A landscape with many valleys, sampled at points; each row gives a point and its height.
From any point a ball rolls to the lowest of the 2 points nearest to it. It stops when none of these is lower. Distance is the straight distance between rows; heights are no part of it.
ramo h=46.3: 103 116 113 46 75 103 93 53 118 102 134 109 115 92 85 57 97 71 115 115 148 94 130 148 97 97 99 106 161 66 58 121 61 92 101 115 81 109 102 71 91 73 76 122 58 95 123 97 93 103 136 160 51 106 97 100 91 137 75 83 94
boze h=33.7: 133 72 118 48 79 98 77 135 112 89 128 96 113 82 101 46 73 129 109 81 127 102 111 122 108 111 91 134 153 108 122 131 76 146 82 76 114 79 124 113 93 94 84 105 59 116 111 80 47 145 117 140 91 106 89 98 89 126 130 127 99
pasok h=63.3: 99 105 107 85 76 119 85 46 87 80 93 114 91 122 98 64 66 77 93 102 101 97 107 116 104 106 61 89 109 113 108 103 72 94 121 107 112 121 97 133 81 67 110 92 45 74 77 80 93 127 99 92 118 123 136 59 112 128 79 81 68
lek h=54.3: 129 128 112 156 154 95 111 80 88 112 96 104 89 123 94 144 133 116 74 60 40 81 102 69 68 114 65 85 82 98 54 140 99 88 132 101 109 109 74 60 126 154 118 117 72 45 107 137 159 110 84 117 84 120 119 75 67 125 77 100 135
nol h=49.9: 132 102 70 112 153 77 78 167 133 130 151 50 84 56 74 133 85 116 86 114 106 71 62 85 110 137 138 95 119 86 84 129 73 131 91 115 103 97 126 96 120 125 124 107 70 82 142 74 103 91 86 139 126 156 81 142 111 96 133 158 110
Ket h=24.9: 79 102 123 59 110 107 75 124 155 132 115 70 82 89 97 97 108 66 100 160 140 112 55 109 162 127 106 95 105 61 58 111 97 120 57 128 67 84 130 93 140 121 77 117 92 128 111 87 131 104 104 126 112 122 71 153 133 105 107 127 124
pamoz h=27.4: 121 97 83 87 123 123 109 133 78 95 129 90 131 56 105 109 120 165 109 60 100 72 127 53 98 85 149 136 132 75 133 97 89 121 132 77 107 103 140 78 121 84 140 122 88 76 128 88 78 119 118 98 121 115 117 99 81 96 120 83 89
gak h=68.6: 117 73 92 95 119 88 156 115 109 104 121 115 137 88 99 105 158 119 129 61 106 107 99 92 114 64 103 113 109 68 81 91 137 85 111 78 78 125 87 56 93 69 80 143 137 71 110 130 123 80 112 93 50 65 95 89 71 94 103 102 97
Didu h=43.8: 84 107 99 95 94 63 113 154 120 108 110 98 76 94 67 102 98 96 117 138 128 95 126 107 66 104 142 123 139 55 101 73 126 123 74 100 101 76 117 87 164 90 133 67 123 140 153 87 93 67 87 133 73 85 46 151 133 63 147 115 125
befo h=51.5: 99 122 100 85 104 84 106 112 83 90 95 102 96 84 75 92 91 79 96 138 94 101 54 116 125 101 129 72 83 108 86 100 88 113 103 109 91 114 94 94 73 107 79 96 105 119 77 110 100 115 114 54 136 118 112 68 97 87 96 100 99
gol h=33.1: 84 121 126 55 135 105 95 110 127 115 109 68 106 68 79 96 133 90 100 163 109 92 57 90 148 100 128 93 76 69 44 121 93 111 96 103 40 90 125 71 138 113 74 118 95 114 93 111 148 102 110 92 133 139 93 119 127 104 95 87 127
Vob h=65.7: 89 106 112 32 121 136 121 97 140 127 123 122 131 94 155 95 162 148 130 92 106 120 135 78 116 92 104 134 110 67 77 112 119 97 88 102 71 66 89 63 98 90 43 163 95 109 115 135 123 93 118 109 79 97 81 113 73 115 77 92 124
sulob h=50.0: 117 104 112 137 162 116 116 61 113 117 82 125 97 170 131 135 137 112 65 84 47 105 99 63 82 114 45 97 37 105 63 108 129 93 97 106 85 132 65 72 132 157 109 129 73 51 86 145 159 122 82 108 96 81 130 75 94 150 80 95 139
kob h=23.5: 88 96 141 27 83 104 59 137 119 88 122 98 105 62 98 59 83 113 93 135 127 98 106 102 137 108 122 135 129 106 110 125 84 136 79 76 81 56 147 112 119 96 58 140 69 150 91 103 74 137 129 116 120 103 97 130 101 109 119 94 107
fip h=64.2: 110 121 69 86 131 129 114 102 122 153 99 96 97 124 167 128 121 106 114 80 108 152 75 107 101 113 80 96 126 97 102 81 98 113 70 107 153 91 62 93 76 101 93 91 84 107 102 130 98 126 89 100 84 128 94 90 87 80 104 149 124
bez h=58.1: 106 94 70 80 108 128 90 95 157 153 124 94 93 95 113 129 95 83 113 101 144 78 63 111 122 93 87 88 108 65 67 135 85 97 97 123 94 138 106 84 58 82 74 123 86 75 114 67 98 95 111 130 72 126 113 127 105 117 68 153 89
lidab h=33.8: 118 84 98 63 88 112 121 123 90 106 124 84 136 72 114 86 120 146 115 52 139 89 128 76 100 80 143 130 178 71 108 114 94 117 124 66 107 86 139 62 120 46 98 122 79 105 144 98 61 117 114 129 94 109 111 130 94 92 127 107 78
vizu h=56.3: 85 90 93 88 64 110 79 72 133 82 101 101 68 122 51 46 66 36 110 145 120 58 47 120 140 133 82 76 78 88 76 122 79 70 118 118 75 130 113 142 83 72 93 91 88 108 112 32 110 100 112 82 92 101 113 93 134 141 68 88 99
fup h=45.7: 75 152 95 125 118 143 89 34 60 102 86 94 116 118 91 118 74 108 56 109 78 72 133 68 79 92 100 95 68 122 89 103 76 111 130 102 94 129 111 82 125 93 139 99 49 51 90 89 125 132 84 63 145 141 158 79 129 130 77 71 63
piris h=44.2: 83 109 120 108 89 84 95 102 72 89 73 93 95 111 138 112 129 107 111 76 71 129 121 101 53 112 99 98 107 99 114 110 113 93 114 106 129 52 81 103 90 114 85 65 132 122 75 150 82 86 75 98 122 108 95 106 66 57 93 105 107
mun h=36.5: 79 106 82 60 65 98 102 135 86 85 101 143 96 96 118 75 84 126 124 121 121 131 135 133 103 89 132 117 144 109 169 54 94 124 82 109 115 95 100 128 76 94 114 93 134 155 100 53 38 103 83 31 89 56 72 82 102 78 138 101 91
rora h=40.9: 106 92 116 64 75 128 69 99 88 124 95 94 110 95 134 64 68 125 104 73 128 123 119 124 94 106 77 131 153 128 136 115 73 151 89 70 138 68 118 103 90 79 115 74 46 115 95 93 46 152 91 127 115 122 87 103 83 100 135 129 70
dumul h=38.8: 94 136 99 73 126 113 91 124 107 108 121 93 101 76 80 119 122 106 91 123 87 63 99 82 108 111 130 109 82 80 66 124 88 113 120 108 64 98 113 80 133 112 103 117 99 91 131 103 127 85 104 92 114 124 109 128 107 82 89 90 125
Bazo h=78.7: 142 90 105 98 57 78 100 92 101 42 114 114 72 97 60 64 75 77 130 93 71 61 107 154 85 127 84 67 117 105 98 125 65 70 159 121 96 128 97 139 69 92 100 84 102 114 113 53 57 84 119 72 66 84 99 69 78 100 73 65 130
Sevit h=68.4: 131 75 103 112 101 85 123 121 118 53 114 145 80 120 42 44 78 87 110 117 89 106 77 116 137 103 56 102 73 117 114 67 81 100 88 113 87 155 76 138 106 101 117 123 73 80 76 62 111 121 137 79 81 77 88 32 109 145 114 66 95
Lib h=38.1: 102 67 115 180 105 89 119 72 76 80 33 75 118 127 88 92 81 73 90 105 87 188 77 66 106 87 75 78 42 137 110 20 120 73 64 89 96 54 83 75 145 112 100 64 90 93 70 157 130 95 110 160 110 77 52 108 136 113 128 85 107
rorum h=10.4: 117 107 77 178 123 91 130 99 52 77 72 122 132 90 76 141 88 140 82 60 62 109 109 84 96 57 115 111 50 137 122 52 102 97 118 82 83 136 80 69 103 121 135 100 121 68 93 100 108 114 95 48 84 58 104 87 97 100 136 76 91
taz h=20.2: 87 83 89 161 117 78 108 108 70 86 69 101 105 104 93 127 103 100 83 77 65 102 85 87 86 83 90 121 34 127 133 60 136 104 96 76 94 106 61 111 91 128 130 90 159 64 72 100 83 86 78 64 103 61 101 95 98 76 104 88 93
Nel h=45.6: 100 163 46 102 149 119 118 100 98 139 107 115 123 91 93 141 101 126 79 122 86 65 86 83 115 75 111 83 78 103 87 92 93 111 114 105 81 134 104 46 90 120 132 110 113 71 107 87 130 127 95 42 109 104 113 79 101 97 102 100 117
Tomuf h=26.5: 90 75 96 162 105 81 79 125 81 88 87 72 90 85 90 130 100 95 89 67 64 71 80 73 82 108 94 123 58 117 136 104 117 107 117 89 107 93 77 162 70 128 130 80 150 73 93 85 86 88 75 84 114 102 101 109 97 61 92 107 89
Gufi h=62.1: 120 104 84 126 126 113 80 110 98 135 86 64 92 92 115 136 98 108 107 56 89 112 89 78 82 105 100 99 127 99 106 107 84 122 106 82 151 92 82 108 84 104 119 76 90 82 120 99 104 119 75 116 106 135 98 105 88 74 104 146 101
neb h=60.0: 112 132 49 111 127 132 81 128 93 136 112 91 105 80 99 128 76 135 97 99 112 97 88 99 102 98 126 101 119 99 123 85 70 131 93 106 141 114 114 91 84 104 144 82 74 72 114 79 82 134 77 87 127 135 99 86 100 85 119 140 89
Tav h=68.5: 125 99 78 97 115 109 137 102 94 109 106 129 115 113 124 110 146 124 121 62 96 118 104 89 100 73 96 118 120 84 96 93 107 107 116 105 113 132 64 67 89 87 107 122 102 59 108 120 113 113 98 93 75 89 105 72 66 95 105 100 99
tofi h=63.5: 94 84 124 33 92 129 77 111 160 108 151 118 124 55 133 90 133 147 107 94 117 115 130 89 120 89 113 156 110 69 98 137 86 117 75 101 84 58 113 90 82 103 46 170 77 93 113 98 105 92 140 138 84 109 94 134 68 133 75 122 86
tum h=33.5: 61 111 125 99 52 93 94 94 74 77 57 119 87 98 77 86 93 75 95 133 114 84 139 72 94 70 121 105 77 116 111 52 104 79 116 67 71 103 122 123 151 62 125 73 122 141 103 79 113 96 115 69 127 69 108 125 151 79 112 30 77
Kizu h=62.0: 86 51 133 102 89 94 109 111 59 51 88 128 106 119 93 51 89 105 97 115 89 166 110 103 120 88 84 110 60 137 123 36 112 87 55 110 65 76 89 124 135 106 93 133 87 102 25 131 100 121 127 125 133 55 64 60 93 125 119 53 63
namu h=28.3: 57 53 122 161 118 83 76 120 84 53 85 60 108 90 93 112 96 119 89 91 67 142 92 58 104 107 94 133 47 121 147 53 145 108 58 83 93 16 101 131 131 133 90 86 130 81 44 148 73 65 99 137 137 105 57 129 102 103 102 77 84
tidad h=44.3: 82 110 73 61 61 120 71 100 106 116 124 124 109 98 146 111 99 116 105 102 113 79 110 130 115 99 109 115 123 87 116 121 89 104 104 117 114 94 108 126 24 78 72 120 116 109 93 74 61 106 104 57 97 93 129 102 68 85 62 114 84
rab h=42.1: 97 129 96 107 57 76 151 63 71 116 63 120 100 122 117 135 113 97 92 78 97 116 118 119 65 55 107 61 106 124 95 78 118 73 123 76 134 129 78 71 91 73 106 61 164 141 103 123 107 83 69 48 88 82 107 75 94 50 110 93 103
gonar h=55.9: 97 117 56 106 115 112 125 96 146 169 101 76 109 98 101 140 107 86 95 102 137 61 48 93 107 82 100 73 107 72 53 123 107 96 106 104 91 142 115 65 81 70 100 95 125 76 135 61 128 98 91 96 81 111 128 125 111 88 80 142 105
Tilu h=53.6: 114 93 45 118 151 109 116 138 141 156 120 57 99 89 111 145 95 105 104 89 130 72 41 72 105 100 124 92 122 72 81 113 101 117 93 105 105 110 119 84 111 89 114 99 103 72 133 45 102 96 87 99 101 136 107 151 124 73 120 159 94
kosev h=51.6: 95 95 79 109 86 92 134 103 135 136 89 108 87 139 86 98 129 53 104 128 136 117 94 97 108 77 96 83 85 65 60 60 149 75 64 61 97 116 99 64 138 85 120 74 158 121 133 86 163 71 89 96 60 73 78 121 144 81 110 110 117
led h=13.6: 61 85 137 37 78 96 56 132 132 105 120 78 88 74 103 71 96 84 94 170 149 95 85 105 155 100 117 122 121 70 77 117 109 127 61 103 61 48 158 118 146 97 56 138 100 161 105 107 96 123 119 110 123 96 89 170 128 103 99 94 107
fam h=42.9: 112 148 62 83 155 123 117 113 90 135 127 98 125 65 119 149 136 157 105 92 76 66 108 74 107 89 146 95 112 81 76 120 111 101 117 101 91 94 130 39 90 106 114 116 126 86 135 107 115 99 82 71 109 105 105 103 75 77 92 95 139
Fere h=33.2: 86 96 124 135 69 89 111 42 40 100 51 110 82 134 130 123 76 87 82 78 90 128 105 110 43 109 96 17 52 142 141 74 80 67 128 122 117 119 56 112 90 102 124 56 99 85 44 89 77 93 71 75 145 81 113 95 91 92 125 81 69
kerev h=28.7: 59 114 88 117 70 88 102 108 73 75 62 119 92 86 86 118 99 110 97 136 92 89 141 83 78 70 129 118 67 121 126 49 118 96 111 80 79 103 101 111 124 88 143 66 158 131 102 81 92 70 85 31 111 61 95 120 139 56 119 57 86
dap h=67.2: 92 90 95 63 130 90 141 115 107 96 112 103 141 82 124 97 163 139 123 95 108 124 113 90 137 89 133 115 123 79 79 84 140 91 95 71 75 90 85 50 100 73 46 144 131 113 110 157 117 86 106 63 75 71 63 84 77 90 110 82 111
Suv h=53.7: 82 119 85 83 90 97 99 80 108 99 97 108 94 116 66 77 78 60 97 151 118 66 53 113 138 91 98 68 83 92 73 105 84 89 108 111 76 146 97 107 74 79 94 105 116 97 110 56 116 106 114 59 107 110 122 72 129 109 89 85 91
Pemug h=47.1: 107 101 95 70 77 147 54 88 127 122 131 122 89 100 148 100 94 133 95 78 105 113 125 112 99 109 69 140 101 104 124 122 90 117 88 120 151 73 88 134 34 91 80 144 76 69 85 83 85 105 88 98 104 120 118 102 56 114 71 137 59
dib h=60.3: 90 135 100 131 124 100 118 51 98 132 87 135 86 142 79 122 113 55 42 116 82 53 73 97 84 107 36 69 43 93 49 134 104 91 116 125 56 159 81 70 113 152 128 129 93 48 103 87 158 106 95 93 94 82 127 58 100 145 63 93 106
vivib h=75.2: 121 33 142 132 59 73 82 102 108 51 90 112 68 114 68 71 100 55 110 62 66 75 88 120 94 124 41 88 76 101 99 143 99 60 131 120 99 106 79 177 76 117 77 114 113 70 64 84 104 84 130 128 62 68 103 96 67 121 59 92 97
deso h=44.4: 103 105 84 173 107 84 138 66 83 101 50 84 122 112 76 117 85 78 73 109 91 158 55 71 113 67 101 74 29 135 93 31 133 80 81 70 100 100 71 50 126 102 89 76 104 105 91 137 147 97 105 92 100 81 87 105 151 102 136 86 110
nabas h=60.2: 94 81 135 69 51 100 85 74 104 62 97 113 85 124 73 29 64 54 103 122 110 94 92 118 109 124 68 90 106 108 84 101 78 91 111 114 72 102 115 140 104 77 104 97 59 102 84 80 100 130 127 119 109 112 104 74 112 130 83 67 81
kur h=37.3: 92 96 92 168 149 82 126 78 72 120 52 102 114 153 157 135 97 96 66 96 25 121 84 72 63 116 77 59 19 143 104 73 154 53 70 83 92 94 68 67 105 153 90 71 101 94 72 159 129 81 75 123 103 69 104 100 122 124 105 94 159
fum h=57.9: 111 125 111 152 142 101 104 77 91 110 110 112 81 119 71 143 103 88 35 86 51 43 74 83 75 114 52 69 61 125 60 164 110 100 131 121 84 159 81 88 103 164 115 136 83 47 79 97 138 104 80 94 100 95 144 56 69 133 58 110 85
Ped h=65.6: 107 120 62 95 94 133 99 41 93 103 129 103 117 118 100 101 75 102 92 131 99 85 92 111 121 77 78 84 122 98 95 111 64 92 113 115 121 174 99 90 52 87 97 116 72 53 99 75 85 134 104 66 106 125 149 26 104 126 72 94 79
ziko h=81.0: 111 100 115 93 53 89 88 80 93 67 117 130 93 70 114 88 116 113 142 45 102 58 162 134 62 88 112 116 139 83 94 140 86 77 131 114 112 82 100 119 43 97 79 102 128 109 109 91 54 66 126 123 53 79 130 135 48 96 51 85 107
Kudob h=39.8: 124 91 101 75 104 116 87 79 136 93 158 73 106 83 65 72 74 78 115 118 114 70 98 145 106 111 88 104 149 72 57 152 55 98 104 122 85 130 115 85 84 87 83 119 26 82 115 70 95 101 133 154 69 132 118 87 106 150 77 109 94
Kufo h=48.8: 125 140 83 51 135 88 86 124 103 97 144 83 99 67 62 99 99 95 101 153 111 85 62 145 145 117 139 63 114 87 68 123 58 111 93 140 87 121 110 74 77 141 78 125 83 108 100 101 102 98 103 84 122 140 93 58 84 111 110 109 120
robur h=38.7: 117 83 91 90 77 96 119 121 97 121 115 63 127 78 117 109 108 108 118 53 136 99 92 110 102 83 134 113 179 71 97 110 97 119 99 67 136 99 137 88 97 43 80 87 109 127 133 99 81 113 110 96 78 114 123 146 103 64 123 143 85
fet h=81.9: 119 91 93 110 71 117 66 68 111 95 145 107 84 61 128 113 84 133 136 27 114 47 141 112 58 106 117 114 147 77 111 149 61 75 123 107 127 98 128 121 33 79 92 100 101 89 127 58 42 86 124 138 62 112 149 142 58 103 52 99 90
Zon h=33.3: 83 116 105 63 82 66 127 95 61 79 87 113 106 88 102 91 117 111 106 113 111 164 130 115 102 76 152 94 130 116 110 67 115 100 86 90 111 71 92 77 114 84 68 83 121 177 82 163 94 90 107 69 97 81 60 66 96 84 138 83 105
vus h=29.0: 75 105 97 162 145 62 133 92 84 96 60 84 130 136 160 134 92 98 99 101 29 124 93 82 82 100 95 62 58 135 95 70 184 47 61 67 109 75 86 55 96 129 80 44 135 126 82 187 116 34 75 113 91 86 92 89 129 98 107 85 158
gevi h=46.4: 118 95 118 75 87 150 71 94 101 94 104 113 95 98 139 80 81 139 88 73 103 125 134 105 94 104 61 141 110 146 144 104 79 132 99 95 151 73 91 138 81 100 125 112 49 82 68 99 71 133 69 119 131 118 108 71 58 117 106 123 53
zut h=70.7: 143 81 105 139 119 95 119 111 92 53 109 120 103 109 45 85 84 103 106 82 65 86 80 102 123 103 71 92 90 115 100 106 75 111 125 102 103 168 79 123 101 115 113 116 74 66 75 81 107 122 125 78 89 93 126 34 91 133 97 88 95
zoge h=19.1: 81 73 119 166 135 81 81 123 108 74 65 52 103 97 88 106 85 97 112 110 76 152 95 63 93 113 77 117 75 123 132 62 128 114 56 72 107 16 87 125 129 154 114 62 88 107 83 146 99 74 83 161 115 108 30 126 113 83 114 117 121
buno h=55.5: 112 88 128 69 109 114 98 92 117 96 98 123 101 112 104 66 123 84 98 99 100 133 94 96 120 110 65 122 95 92 86 98 102 103 93 117 89 83 78 97 109 109 77 135 74 79 70 145 134 127 120 135 102 111 92 80 75 126 85 99 91
Taga h=45.5: 95 111 120 115 52 83 126 65 69 102 63 102 105 129 130 121 151 91 108 61 100 102 139 110 45 65 88 88 123 98 101 127 133 63 142 77 131 93 95 90 94 68 81 66 158 122 109 147 104 61 86 93 90 96 115 118 69 56 82 90 100
nanek h=47.9: 89 111 79 163 142 97 122 87 105 128 44 71 98 116 89 129 98 67 84 100 90 119 47 77 114 90 95 81 66 125 97 70 131 97 86 66 105 110 76 80 108 104 96 57 130 105 101 122 128 108 88 79 104 90 99 109 133 71 104 126 112
kadif h=65.3: 119 67 127 104 93 88 103 125 92 30 92 132 86 105 53 20 56 97 99 122 86 134 113 121 118 114 74 97 69 144 140 58 94 104 79 110 73 101 100 157 120 117 107 120 53 108 38 84 92 124 113 107 120 68 72 50 93 119 114 59 83
Kimoz h=77.0: 109 70 131 116 48 49 97 112 111 49 87 126 70 111 64 76 102 54 130 89 85 64 115 132 84 111 59 96 95 95 95 128 101 65 126 113 82 117 80 140 79 107 90 96 143 105 98 85 88 54 123 114 41 60 92 98 75 97 74 68 106
nebe h=45.0: 126 137 91 60 149 110 74 136 141 125 155 76 83 71 76 122 99 108 88 148 105 105 73 119 131 138 124 91 96 79 73 137 65 127 83 136 97 96 108 79 109 139 92 122 62 92 115 92 125 93 85 128 131 172 77 96 94 111 107 141 113
Kovat h=51.4: 111 113 116 65 83 107 90 51 132 127 101 111 86 125 115 82 117 55 108 111 135 123 100 125 96 117 61 100 126 75 50 116 87 95 90 134 103 89 77 91 89 91 76 110 77 84 109 136 124 104 116 158 58 115 88 112 89 120 63 110 104
mufa h=67.1: 107 109 65 67 86 121 127 75 93 110 115 142 119 114 116 104 114 116 117 95 126 96 123 119 103 63 87 100 136 93 95 89 83 96 114 108 101 157 82 79 61 67 98 134 95 56 105 90 89 109 125 81 74 93 129 50 69 119 89 88 81
Bami h=35.9: 96 96 110 122 74 116 70 87 63 94 86 77 97 82 104 117 90 99 80 65 71 60 89 72 81 114 106 94 78 127 113 140 89 88 150 87 117 105 117 142 78 74 92 81 100 103 84 91 78 104 92 78 151 150 159 95 90 74 69 96 81
Naf h=34.9: 50 56 143 113 84 84 76 133 80 48 96 77 107 70 88 84 94 111 100 107 95 108 121 69 93 97 119 148 84 114 154 71 140 113 67 77 78 33 122 149 144 112 94 93 130 127 69 136 54 92 108 125 139 90 77 129 114 74 104 58 90
suk h=51.2: 105 101 73 128 134 103 132 72 140 166 66 80 85 141 100 114 127 19 80 118 110 106 25 84 126 110 64 52 74 90 62 116 136 87 74 85 111 127 75 83 100 120 90 76 134 108 118 107 154 96 80 97 75 90 92 96 121 94 97 139 132
dat h=48.2: 89 107 87 120 116 83 124 132 129 113 91 103 81 103 59 104 112 78 109 140 113 102 98 89 102 94 120 107 90 71 83 42 136 97 61 79 85 102 99 76 164 101 142 68 142 111 148 82 138 70 92 106 58 78 51 140 156 64 132 92 125
numes h=40.8: 89 130 90 140 103 120 74 70 74 121 74 77 96 94 83 118 61 74 75 94 88 44 93 73 94 108 103 95 83 125 96 105 77 106 146 90 96 131 113 114 103 84 140 72 90 82 116 64 104 121 87 67 129 149 132 116 139 90 88 97 80
Fon h=37.2: 111 96 125 64 107 78 118 109 70 72 98 99 120 94 119 72 151 130 117 75 89 167 131 115 102 107 141 125 141 95 115 94 120 108 88 113 116 31 89 71 103 115 52 108 126 152 81 186 84 90 103 106 99 78 45 67 60 90 123 92 109
pafo h=63.2: 84 138 97 154 135 73 134 56 78 94 67 131 92 131 56 118 98 75 36 102 67 103 79 86 97 90 76 65 21 111 64 87 110 92 103 109 51 137 70 47 131 147 132 117 88 86 95 116 159 117 114 77 83 77 116 60 133 133 111 71 115
Mik h=28.9: 71 90 97 159 120 101 108 105 104 95 46 75 110 119 111 107 72 88 120 125 98 177 89 82 108 100 82 103 81 141 127 25 127 102 46 68 127 42 90 96 135 118 103 53 91 125 98 149 109 85 77 144 93 97 36 121 142 85 128 108 134
vur h=40.7: 102 112 133 64 80 90 103 98 66 79 99 108 105 89 137 81 151 142 121 58 80 131 157 114 63 113 116 128 146 88 117 128 105 99 113 112 125 27 85 95 83 126 84 107 121 129 82 148 70 86 93 108 103 92 86 90 37 101 108 90 102
Vade h=31.1: 96 85 91 133 97 95 67 127 100 111 111 74 85 81 97 123 91 94 96 75 84 38 69 85 96 118 99 110 77 114 110 136 98 109 131 105 128 106 111 178 41 107 106 91 140 99 115 67 84 90 78 69 118 119 123 113 90 67 75 126 90
rit h=37.5: 93 89 118 79 74 70 74 160 109 87 118 82 78 77 65 73 81 85 112 134 136 50 114 116 106 107 138 128 136 83 110 105 95 120 98 106 87 98 143 132 144 85 115 92 108 147 150 68 72 93 99 120 98 85 86 151 135 79 135 95 114
Kozoz h=73.1: 129 65 134 116 95 91 89 116 107 59 107 97 87 93 56 81 103 77 104 73 73 62 90 98 107 123 58 107 85 99 89 147 80 96 132 110 97 118 88 148 95 119 93 122 85 62 75 93 116 97 120 131 94 117 123 81 79 120 70 96 97
Nup h=57.5: 127 123 62 70 139 149 61 118 104 115 152 74 109 72 82 96 53 151 89 131 114 94 107 108 125 94 116 107 132 99 136 111 73 137 92 105 145 123 145 93 89 96 125 107 33 75 110 61 68 138 87 100 136 147 111 51 103 125 113 132 61
silak h=32.8: 75 72 129 120 31 91 98 64 71 91 33 113 73 137 91 92 95 56 88 93 98 110 111 84 73 90 74 81 62 114 116 67 111 47 116 84 91 116 93 121 126 70 141 57 141 104 82 85 120 91 92 88 112 71 103 114 139 85 110 53 69
Soki h=19.4: 119 91 92 145 119 114 124 121 51 74 90 114 127 68 90 114 105 151 109 50 75 86 133 72 103 68 130 135 95 115 141 65 90 106 128 72 89 127 101 96 112 99 133 107 113 63 103 84 94 111 101 62 111 85 126 88 82 86 128 67 100
fada h=38.5: 96 123 98 131 77 88 121 54 43 119 47 107 96 117 132 138 96 95 73 75 73 107 92 106 49 84 104 44 82 137 117 92 95 71 144 96 127 118 83 93 77 91 118 59 126 103 78 113 80 93 68 58 129 89 128 87 93 61 99 93 87
vis h=58.9: 98 86 128 76 108 93 120 99 65 70 92 113 116 104 99 66 112 105 92 100 88 166 103 97 101 101 103 101 74 122 103 68 100 99 85 115 85 76 81 91 120 106 64 128 57 106 36 164 119 120 124 125 141 99 77 61 79 115 110 76 85
fola h=54.1: 135 100 54 69 129 114 64 151 131 129 170 66 92 70 100 116 59 140 79 119 139 83 70 107 111 114 130 109 148 79 115 140 69 128 74 111 131 95 152 89 103 99 117 129 41 83 128 47 64 101 88 128 129 155 97 106 106 110 129 166 75
poma h=28.4: 87 120 94 78 84 82 136 86 90 106 70 118 88 130 123 96 113 78 109 128 115 162 115 122 79 98 103 80 103 105 92 54 123 82 65 111 119 79 78 90 115 91 77 68 126 167 92 159 121 89 96 99 94 89 58 82 114 69 108 90 123
sepa h=54.5: 102 108 80 103 88 104 126 87 139 157 77 91 96 127 91 104 113 41 100 110 157 105 60 102 128 91 89 68 103 61 50 102 125 86 83 73 109 133 106 74 116 54 101 72 122 105 144 73 158 101 93 91 67 105 103 126 136 91 100 133 106
Sive h=79.8: 149 90 106 81 60 102 90 98 106 34 131 107 96 77 85 48 80 107 134 75 84 69 148 148 75 120 101 98 150 105 110 137 63 94 143 114 103 91 115 137 74 92 79 95 92 119 118 57 35 80 130 92 62 69 107 97 66 111 64 65 129
Pugop h=39.7: 77 107 102 52 43 119 100 100 76 98 103 120 108 91 154 89 107 136 135 77 127 100 167 121 74 101 134 121 177 90 157 93 88 134 102 107 123 63 115 129 67 77 114 92 130 144 117 56 32 98 81 66 81 74 99 118 75 84 113 111 77
gop h=33.4: 49 101 106 76 60 75 96 128 84 73 90 133 90 99 115 111 108 121 118 135 109 106 150 112 87 80 134 122 134 101 146 65 126 117 89 100 92 78 101 141 104 82 104 70 165 161 98 100 70 74 80 40 91 40 79 109 107 57 121 94 88
ral h=30.5: 134 77 80 78 112 90 68 122 160 96 174 60 89 65 65 101 66 98 111 126 132 43 80 139 128 125 114 87 125 75 66 168 52 100 104 144 68 138 134 103 92 89 78 129 58 93 131 36 92 66 112 141 91 139 112 134 115 148 88 133 107
Suvo h=48.0: 82 150 74 103 147 130 108 66 84 120 110 102 134 100 89 120 94 117 63 126 84 80 112 64 126 72 104 93 61 99 79 93 85 115 115 104 68 125 107 56 115 108 113 113 69 57 89 102 147 144 108 37 142 131 134 66 127 121 81 77 89
sufu h=42.2: 92 123 58 74 69 124 95 107 94 139 122 122 94 94 159 130 121 135 122 68 109 97 121 121 78 105 122 111 158 72 130 112 94 124 90 127 148 67 109 115 31 92 109 101 134 121 123 75 53 99 75 78 83 86 113 119 60 64 86 142 90
Zotap h=20.6: 88 94 98 120 123 87 141 92 94 106 66 98 119 144 133 116 114 91 120 105 80 159 96 99 99 88 101 83 76 113 94 58 170 67 60 68 120 83 79 70 112 100 73 59 142 140 93 182 136 69 83 103 90 90 73 85 121 92 107 97 148
litib h=44.5: 111 100 107 135 150 116 119 65 100 120 56 112 111 175 161 121 118 94 85 93 59 121 92 56 69 116 57 85 51 116 93 84 137 57 74 81 107 115 52 83 114 138 100 82 79 70 85 160 151 112 72 114 110 84 127 93 111 133 100 92 144
Nodem h=30.2: 81 93 124 68 71 60 36 150 118 98 141 73 62 79 82 86 79 83 102 132 137 53 122 123 86 148 123 129 125 78 120 134 82 143 109 135 92 63 143 161 124 108 124 86 87 150 146 70 67 77 83 146 105 106 68 155 115 87 118 123 117
rufi h=60.8: 89 82 80 55 99 126 90 106 165 134 136 125 95 94 126 95 109 113 126 90 152 99 108 101 100 97 95 130 114 56 79 123 88 98 74 119 80 97 102 88 92 84 80 150 85 64 102 59 96 90 140 162 58 94 112 157 92 125 64 135 76
vinu h=40.3: 92 57 142 115 82 77 107 128 68 24 79 90 110 67 81 63 87 104 114 108 81 127 107 87 105 80 117 118 86 125 147 60 117 96 98 57 80 82 111 121 133 98 95 91 113 129 67 123 65 96 121 98 115 77 80 108 119 89 130 47 89
fafo h=23.1: 73 55 149 126 41 95 83 50 67 94 35 96 68 141 122 81 74 54 92 73 105 121 98 93 64 115 59 46 63 141 139 80 97 54 132 107 114 106 76 149 105 74 128 52 108 93 50 84 85 106 87 90 134 79 104 119 122 89 109 85 53
tomem h=16.5: 108 81 102 56 85 78 31 141 143 100 182 76 75 69 79 81 59 104 89 123 131 43 100 149 109 162 116 114 131 83 95 164 64 119 87 140 98 85 146 138 90 93 97 122 51 129 144 37 56 70 103 165 103 123 96 163 109 128 100 132 113

Call two points neighbours if one is among the 2 nearest of the other. Go from one point of each pair to the other, from neighbour to neighbour, staying as low as possible. Name the highest point that can't be avoided.
zoge, rorum -> Gufi
zoge, nebe -> gonar
led, fafo -> Pemug
Zotap, kerev -> Taga
zoge, tomem -> sepa
fafo, rorum -> Suvo
fafo, kerev -> tum

Two balls start at each pair of points below. Name the first point that both come to, or write -.
dib, pafo -> sulob
Gufi, Tav -> nebe
Ped, Pemug -> -
tidad, mufa -> -

For each start below, name the point where the ball stops.
vivib -> tomem
fip -> nebe
fup -> rorum
sepa -> tomem
